Each row is a point on a tangle of strands that fork, close into loops and nearly touch. The rows are in no order.
(in the rows, 128 means zero)
Points whose rows are less than 108 apart are linked; no others are. Some points are linked to none.
Z_218: [ 99 120 132 141 130  94 115 121 146 131 114 146 139 119 171 121 185  64
  88 138 115 165  75]
Z_385: [164 117 112 116 137 143 124  88 150 121 125  93 173 100 161 201 171  63
 103 153 136 105 137]
Z_96: [ 88 116 126  83 142 146  93 159  75  88  79 141 189 140 133 110 167 142
 118 106 136 134 138]
Z_560: [139 144 129 175 133 137 139 110 175 156  94 135 137 153 124 109 106  88
  90 121 148  90 176]
Z_30: [132 134 124 136 154 106 144 122 153 141 181 117 105 127 192 159 116 133
 108 134  77 113 124]
Z_449: [102 131 149 118 211 170 122 141 107 175 160 153 114 115 150 135 149 119
  96 166 126 135  64]
Z_518: [148 122 118  80 134  91 105 124 146 150 114 116 144 155 144 101 168 116
 122 124  95 158 167]
Z_746: [102 120 139 126 137 124 109 185 118  88 174 128 137 137 165 107 162 174
 149 110 101  96 134]
Z_597: [ 97  90 164 124 160 176 119 151 112 167 169 143  67 122 138 175  96  70
 122 141 179 127 120]
Z_58: [143 155 140 132 163 158 152 136 147 164 122 157  50 122 106 142  97 177
 149 163 163 163 102]
Z_675: [182  79 162  89  72 173 117  94 122 195 118  87 138 151  66 110 106 119
 161 131 104 107 158]
Z_525: [120 137  71 156  94 140 145  94 107  76  74 100 205 109  71 151 102 113
 178 100 147  78 142]
Z_324: [135 127 125 118 158 150 137 111 151 136 129 122 150 118 163 192 166  82
 103 148 136 112 124]
Z_924: [106 128 122 161 179 118 162 137  87 138 165 160 116 126 129 102 111 150
 111 133 104 127  74]
Z_624: [ 65 122 114 100 110 103  87 148  88  96  70 129 224 142 144 118 153 109
 130  94 128 152 123]
Z_168: [147 164 143 190 148 148 144  94 196 174 109 117 105 129 118 171  98  94
  92 134 153 103 161]
Z_147: [157 137 138 156 174 169 152 103 140 157  95 147 101 105  81 187 126  98
 116 160 187 151 103]
Z_300: [107 113 146 146 135 185 163 121 154 125 159 132 106 104 153 188  88 145
 132 150 167 103  80]
Z_596: [107  79 139 103 122 147 164 141 115 137 148 135 137 139  96 143  95 133
 164  92 134  91 165]
Z_400: [ 87 127 133 176 117 148 109 144 136  95  80 156 180 115 177 102 154  83
  98 143 166  95  89]
Z_795: [134 129 125 116  65  85 107  96 153 108  84 123 120 133 124  83 127 104
 107 122 121 173 154]
Z_144: [ 63 146 132 146 109 115  95 152 153  78  98 133 186 138 188  90 145 135
 153 123 132 139 105]
Z_617: [150 148 117 168 132  80 123 153  62  99 176 127 124 169 114  87 143 140
 109 104 102 155 151]
Z_593: [156 124 132 145 119 173 136 100 168 123  98 124 155 137 125 125  99 107
 104 135 159  86 179]
Z_555: [110 167 150 165 161 167 125  97 164 160 136 138  88  92 135 128 111 123
  71 176 150 141  55]
Z_290: [134 120 147 138  98 106  93 113 129  97 123 134  85 139 125  71 129 107
  79 111 115 149 147]
Z_537: [136 109 142 144 180 143 129 138  34 119 196 147  93 130 157 126  97  89
  98 138 122 123 133]
Z_842: [159 164 106 161 178 109 131 134 100 118 157 135 126 163 170  71 114 172
 116 161 116 178 103]
Z_811: [122 130 183 148 118 144  93 165 151 120 172 117  54 120 170 120 148 107
  93 131 136  74 145]
Z_285: [103 171  86 140  92 143 120 113 166  82  67 107 197 145 133 125 121 154
 192 111 148 104 155]
Z_206: [ 94 117 132 115 166 143 126 161  94 118 109 163 154 137 130 108 171 154
 112 127 132 147 102]
Z_108: [178 125 129  81  73 173  93 111 149 121 102  70 179 121  81 135 159 147
 182 131 133 111 157]
Z_237: [109 137 140 153 154 183 170 134 175 161 164 127 120 104 122 177 114 156
 131 163 173 113  51]
Z_683: [113 122 104 100  66  96 115  97 120  93  85 126 154 124 116  95 124 132
 126 107 114 146 144]
Z_166: [124 122 125 163 109 117 114 100 155 104  91 136 156  95 150 147 188  39
  84 144 148 138  82]
Z_380: [180 107 144  84  53 123 112 107 111 193  84  98 134 149  63  75 117 132
 139 131  91 125 153]
Z_586: [127 108 124  90  72 150 117  85 103  88 109 121 142 118 122  98  85 138
 131 104 116 102 162]
Z_903: [ 88 139 134 157 164  82 111 143 106 150 145 153 114 130 149  86 171  81
  83 131  93 169  68]
Z_599: [136 118 143 165 139 180 150 134 168 124 127 120 152 125 129 172 107 114
 134 132 181  64 151]
Z_181: [143 134  97  71  85  61 124 156 125 158  70 138 126 125  95 115 169 148
 151 132 106 178 142]
Z_143: [146 115 118 123 140 110 129 141  42  84 182 121 143 152 133 105 115 145
 117 107 106 126 166]
Z_685: [104 162  86 170  78 118 124 119 157  81  61 104 201 127  92 124 125 135
 182  95 157 101 146]
Z_573: [125 122 141 131 176 131 148 128 138 161 202 107  87 140 176 180  73 139
 131 135 110 120 151]
Z_654: [104 126 149 125 150 151 128 184 147 119 187 127 122 128 185 144 153 173
 152 129 116  80 109]
Z_86: [125  84 140 107 149 130 134 140  49 117 174 143  96 140 112 120  95 109
 114 110 119 126 155]
Z_920: [107 129 118  85  80 166  78 116  91  80  63  98 198 121  75 127 151 130
 144 102 155 125 142]
Z_754: [139 150 106 130 141  95 137 174 140 134  79 161 148 162 140  72 122 187
 153 139 139 163 143]
Z_730: [145 155  96 153 137  79 127 139 105  86 141 130 145 159 179  67 111 175
 141 142 116 190 116]
Z_262: [103 115 148 147 159 162 167 133 150 150 190 117  96 121 187 188  59 154
 120 155 146 107 107]
Z_183: [109 135 132 154 161 119 136 131 135 153 167 132 114 110 207 137 134 108
  86 150 103  83  87]
Z_858: [119 136 143 151 149 139 133 130 158 148 134 128 133 113 191 159 165  86
  90 149 133  88 108]
Z_832: [124 103 137 107  91  97 117 148  84 138 141 112 161 156  77  77 101 148
 127  70  86  92 174]
Z_938: [153  89 118 134 122 147 170 125 110 141 101 126 172 122  32 162 107  95
 169 109 184  89 154]
Z_186: [131 109 122 107 150 114 169 141 113 148 168 151  69 132 102 154  90 156
 170 114 124 146 124]
Z_892: [107 147 118 169 131  62 127 158 101 125 118 167 103 143  97  67 132 161
 110 115 114 187  70]
Z_210: [113  81 152 105  96 136 140 146 112 143 163 116 134 144  73 111  92 131
 147  79 116  70 177]
Z_55: [161 123 111  74 112  72  97 141 100 154 114 101 166 164 123  70 145 130
 122 116  83 173 179]
Z_124: [182 131 108  76 101 101 130  99 132 130 141 108  70 119 127 117 102 152
 134 137  93 159 163]
Z_986: [176 138  93 107  88 114 147  69 168 129  97 107 124 103 124 166 137 114
 131 141 134 146 135]
Z_44: [144 120 134  83 150 109 118 155 134 142 154 125 107 143 124 129 180 145
 140 120  99 149 149]
Z_845: [116  72 132 123 128 161 177 137 122 154 121 151 130 144  60 171  91 110
 170 104 185 114 146]
Z_779: [107 108 139 127 166 126 163 166 127 141 193 144  83 135 113 152 110 181
 182 118 122 137 100]
Z_489: [101 118 133 121 203 139 147 168  88 149 159 158 128 131 123 111 154 156
 125 138 111 142  70]
Z_726: [131 131 167 124 139 162 110 112 141 118 176 125  42 103 154 160 114 134
  92 151 130 151  98]
Z_239: [105 115 158 143 117 132 111 188 108  88 171 129 121 140 139  94 133 153
 133  94 116  65 158]
Z_316: [109 126 148 178 112 108 124 168 132 108 161 144 102 147 127  81 115 139
 106  89 114  72 160]
Z_372: [126 102 143 114 112 163 122 115 114  83 161 131  92 107 166 125  84 119
  94 128 129  96 148]
Z_805: [143 140 113  92 122  70 127 156 123 144 125 148  75 132 101 111 173 165
 146 128  94 183 121]
Z_8: [127 152 148 130 220 163 114 145 104 167 189 127  99 127 172 126 122 138
 100 183 123 144  89]
Z_153: [165 120 127  65  58 113 107 154 103 190  83 118 147 136  56  88 130 166
 155 133 106 129 164]
Z_791: [114 136  93  97  86 115  87  99 129 102  84  69 228 118 122 151 180  79
 171 116 119 125 136]
Z_272: [124 140 109 153 128  60 132 125 162 115 187 117 113 138 185 114 136 145
 122 114  71 130 113]
Z_404: [110 146 106 123 122 121 123 156 128 101  70 151 178 157 144  79 105 188
 162 118 140 143 152]
Z_799: [131 110  98 101 104 131 107  97 129 100 109  90 201 100 154 170 197  58
 132 125 113 102 135]
Z_265: [175 175 138 121 146 104 107 134 158 173 131 137  44 137 111 108 115 155
 143 142 115 158 181]
Z_33: [141 138  88 136  99  94 157  58 180 118 108 112 144 110 168 174 132  96
 119 129 114 137 117]
Z_64: [ 80 132 135 156 121 151 104 161 127  86 103 146 172 122 197  95 155 127
 123 130 150  84 107]
Z_948: [ 86 126 114  83  70  93  81 119 113 111  61  87 238 136 126 124 165  69
 156  99 123 159 132]
Z_517: [142  95 133  93  93 150 127  83 108  80 142 130  93 110 128 117  74 131
 103 123 122 120 157]
Z_171: [114 150 164 158 167 166 145 146 173 182 153 149  71 118 100 149 114 162
 141 143 155 134  84]
Z_668: [150 121 110 148  93 136 118 104 152  90  86 107 170 109  91 140 164  93
 125 122 156 113 136]
Z_557: [135 146 108 165 122 115 178  79 195 139 133 115 124 106 158 201 115 123
 119 128 116 104 116]
Z_572: [167 131 113  85 107 121 146  83 148 137 112 129  91 111 120 150 114 131
 130 145 114 151 146]
Z_547: [135 122 143 183 139 178 159 130 164 131 143 111 134 105 149 207  96 111
 118 144 186  70 119]
Z_306: [108 174 173 173 182 170 120 116 175 184 143 133  82 109 129 140 100 133
  93 162 148 128  88]
Z_801: [133 114 149 140 149 152 135 120  84 105 168 141  76 112 181 124  74 102
  78 141 127 102 126]
Z_282: [ 82 141 137 123 112  88  99 151 128  66 104 122 188 148 203  83 124 129
 158 127 121 193 108]
Z_521: [127 104 102 148 119 153 169 108 112  97  96 133 187 107  61 165 107 108
 160  94 167  73 144]
Z_374: [127 140 148 137 124 163 119  93 159 112 136 130  78  87 175 150 135 118
  70 168 138 143  75]
Z_244: [194 165 118 113 132  86 118 130 114 160 161 120  45 140 108 113 106 160
 159 140  98 162 179]
Z_364: [148 147 106 149 138 108 180 104 196 165 137 117 120 120 120 210 130 127
 149 129 127 110 126]
Z_715: [108 137 140 146 153  71  95 152 101 135 153 140  94 139 126  92 195  92
  86 110  90 174 101]
Z_238: [130 148 123 158 138 123 151 111 164 134  97 159 102 131 128 116 131 142
 114 135 134 143 101]
Z_740: [117 144 113 180 139  58 132 154  74 123 125 149 131 166 111  61 124 138
 100 104 114 179 112]
Z_451: [ 96 112 118 125 144 160 166 126 116 111 122 153 157 104 126 176 149 130
 148 124 140 100  85]
Z_980: [134 123 126 132 149 105 158 142  86 160 148 164  46 134  72 124  77 145
 160 117 127 160 138]
Z_809: [153 125 103  52  72  77 106 149 111 172  75 115 172 142  92  93 155 153
 152 129 101 156 160]
Z_601: [182 101 139  76  71 175 122 106 144 167 123  73 165 135  89 137 122 148
 194 142 114  96 163]
Z_46: [105 133 122 112  77 131 105 114 161  58 147 116 119  94 178 146 159 150
 141 123 103 113 107]
Z_415: [110 130 132 196 125 142 127 117 152 110  86 153 161 113 151 116 155  64
  77 149 175 112  78]
Z_420: [156 161 128 146 208 149 119 134  99 143 190 125 110 141 166 106 109 157
 104 171 120 169  94]
Z_796: [161 156 129 185 170 142 145  77 164 166  91 125 107 105  98 187 109  71
  92 149 166 128 136]
Z_71: [ 94  93 147 117 146 150 142 168 147 128 197 127 105 125 153 175 126 158
 172 114 132  93 122]
Z_177: [128 148 122 170 174  92 160 128  67 147 163 166  73 133  88 102  99 146
 127 122 109 154  94]
Z_35: [137 108 146 111  95 111  85 134 101  85 143 115 110 137 115  70 142 133
  91 103 107 136 164]
Z_731: [165 126 133 117 149 156 136 105 137 143  82 145 104 112  76 166 160  96
 128 150 174 156 130]
Z_388: [ 97 147  95 121 122 153 128 128 128  84  91 135 183 144 156 115 107 168
 165 114 132 104 155]
Z_839: [153 123  99 123 124 107 186 117 168 164 130 117 148 120  83 196 143 114
 176 114 127 100 140]
Z_650: [125 131 151 121 153 135 131  90 124 144 166 139  33  99 133 173  99 120
 107 146 117 164 104]
Z_804: [139 125 139  78  73 174  79 116 132 108  82  85 187 130  93 111 154 144
 157 124 138 111 168]
Z_23: [129 113 110  92  90 123 146 132 118 137  85 132 163 119  53 142 146 154
 174 100 134 111 152]
Z_982: [145 126 121  78 162 129 135 133 107 165  76 156 111 129  92 146 184 114
 124 141 142 174 130]
Z_867: [159 158 138 119 155 140 125 154 150 160 112 154  52 134  96 123 117 163
 147 154 147 168 144]
Z_225: [131 102 151 105  71 105  80 149  98 126 137  98 150 152  80  58 124 145
 103  76  93 111 172]
Z_918: [112 143 117 146 125  70 111 146  97  68 148 124 173 157 189  69 122 146
 144 136 113 200  89]

A fork is a point with three links, a tip a point with one. Leave the first point through the second and follow the links. Name the first fork or tip that comes.
Z_715 / Z_903 -> Z_489
Z_572 / Z_986 -> Z_839
Z_593 / Z_560 -> Z_982
Z_799 / Z_385 -> Z_30
Z_8 / Z_420 -> Z_715
Z_55 / Z_518 -> Z_809
